Each row is a point on a tangle of strands that fork, close into loops and nearly touch. The rows are in no order.
In the rows, 100 means zero.
Two points are linked if the straight distance between their rows is under 37. Some points are linked to none.
Foril: [117 79 98 114 116 116 51 99 105 101 91 106 93 110]
nop: [101 71 103 100 112 94 94 116 106 90 99 109 75 107]
Rupab: [112 73 101 117 92 120 126 77 120 88 107 113 154 94]
Des: [94 136 114 114 78 101 104 106 95 109 103 100 114 66]
Gos: [101 86 102 110 116 103 89 111 100 91 102 104 84 97]
vivut: [88 117 109 104 90 93 111 111 92 104 103 109 101 74]
sive: [110 98 101 77 85 82 63 107 102 119 83 112 91 118]
git: [121 81 110 108 98 112 72 89 107 101 78 108 115 111]
kur: [124 83 115 88 83 97 66 96 104 112 69 108 107 130]
vab: [98 76 90 115 128 117 119 98 107 78 120 96 103 94]
kal: [108 125 112 115 90 113 76 100 95 109 92 96 113 81]
Burud: [75 85 92 114 122 111 177 93 108 75 113 80 86 105]
mov: [92 101 102 90 99 83 95 117 96 105 99 112 82 95]
tanu: [86 124 80 113 151 132 140 74 109 77 142 57 88 116]
vuke: [84 121 92 84 101 76 95 120 87 108 112 105 74 87]
Raz: [119 113 109 78 74 99 67 92 87 122 72 89 114 119]
Rimuf: [84 92 112 89 68 76 135 107 98 105 91 128 107 93]
Gapi: [106 77 78 114 142 128 88 95 107 80 129 92 104 104]
muged: [84 101 102 112 121 101 129 113 91 82 112 89 70 91]
megat: [116 123 109 87 79 105 63 94 86 123 78 85 114 108]
Deper: [107 141 122 109 60 110 101 95 94 115 89 79 132 79]
pibon: [103 106 110 108 97 105 83 104 98 104 92 107 104 88]
mev: [107 111 86 70 86 73 59 106 99 124 91 109 87 114]
badok: [100 77 77 111 143 126 107 93 109 78 134 86 104 104]
dodod: [89 100 107 78 64 69 124 102 99 113 86 125 112 98]
Non: [112 83 118 108 83 103 107 90 107 97 80 115 126 101]
lide: [117 98 107 77 79 87 65 99 99 119 74 106 101 127]
Novom: [121 81 125 97 74 103 100 87 103 103 70 109 127 118]
pino: [112 129 110 101 85 112 61 95 88 121 83 86 112 96]
Gupu: [106 64 100 112 110 107 111 97 113 83 102 115 111 98]
Semub: [104 102 105 119 108 111 84 104 98 95 102 104 100 84]
niba: [127 82 125 92 76 105 85 87 100 106 66 100 124 126]
Muba: [111 76 81 120 139 125 63 98 104 87 115 95 91 107]
rapa: [109 119 91 62 62 66 100 89 95 124 84 102 119 112]
mafav: [89 109 105 92 87 84 102 111 95 107 97 114 95 86]
Gosa: [85 119 84 71 75 59 116 106 95 118 103 117 101 89]
Zup: [77 95 109 93 76 78 140 113 95 100 97 122 99 85]
geki: [100 127 99 103 102 102 55 109 87 115 98 101 88 91]
Nopuv: [107 125 84 75 87 80 51 101 91 128 91 100 92 110]
Mifol: [97 64 90 111 121 111 129 96 113 76 116 104 109 98]
mito: [103 107 110 71 58 72 115 93 96 120 79 112 123 111]
donir: [94 79 112 105 89 92 123 104 104 92 92 121 107 91]
Vatun: [76 113 94 79 82 65 126 115 90 108 108 114 88 85]
zon: [96 104 81 111 155 126 119 84 108 78 129 61 71 126]
lapa: [86 101 85 119 134 124 147 92 104 73 136 73 97 93]
Mera: [79 82 96 113 119 105 161 102 103 76 111 88 83 98]
Nir: [115 134 118 121 78 123 83 93 98 111 90 78 130 80]
Bapi: [92 98 87 120 138 122 127 97 100 75 129 76 86 95]
tal: [108 58 106 93 99 88 91 115 116 93 91 117 77 121]
Tigug: [89 77 104 109 106 97 130 109 102 85 103 109 92 90]
kotu: [97 123 84 67 69 60 106 95 96 122 94 112 110 97]
nazab: [86 135 91 89 101 82 83 118 82 110 115 102 77 82]
Zona: [114 74 105 112 107 110 86 95 110 93 91 113 111 102]
bifa: [95 101 81 116 149 127 118 90 102 74 135 68 83 108]
gono: [71 97 100 84 86 71 140 120 92 100 103 115 82 89]
buk: [120 87 107 107 101 113 55 94 103 106 78 104 105 114]
Guzu: [104 127 92 90 93 95 46 104 88 125 90 99 90 103]
Vome: [108 79 108 85 89 82 79 112 109 107 84 119 86 119]
Bisof: [100 143 117 107 63 103 106 100 97 116 95 90 127 71]
zug: [84 115 81 119 141 131 147 84 105 74 146 61 96 101]
fanev: [102 89 118 103 79 94 114 98 104 101 83 119 118 95]
Refu: [84 74 100 110 112 100 149 107 103 79 107 100 86 95]
Borin: [90 116 77 106 159 132 126 72 114 79 136 57 81 131]
Femod: [93 138 94 93 97 89 71 112 84 117 107 102 87 83]
lolo: [113 80 86 120 132 124 49 100 102 94 105 99 85 108]

A piece is two or more points that can be reached from each other along the links. Count, over all rows, the pieces, the separate loops (a circle has one, a figure eight two, a Y none), the forks (points with three links) and the tips (points with one).
pieces => 4
loops => 5
forks => 3
tips => 1

A fork is a point with three links, a tip a point with one. Leave the first point through the second and follow the links. Name the first fork or tip that comes.
Non, Novom => lide
nazab, Femod => sive
Raz, megat => kal
Tigug, Refu => Burud
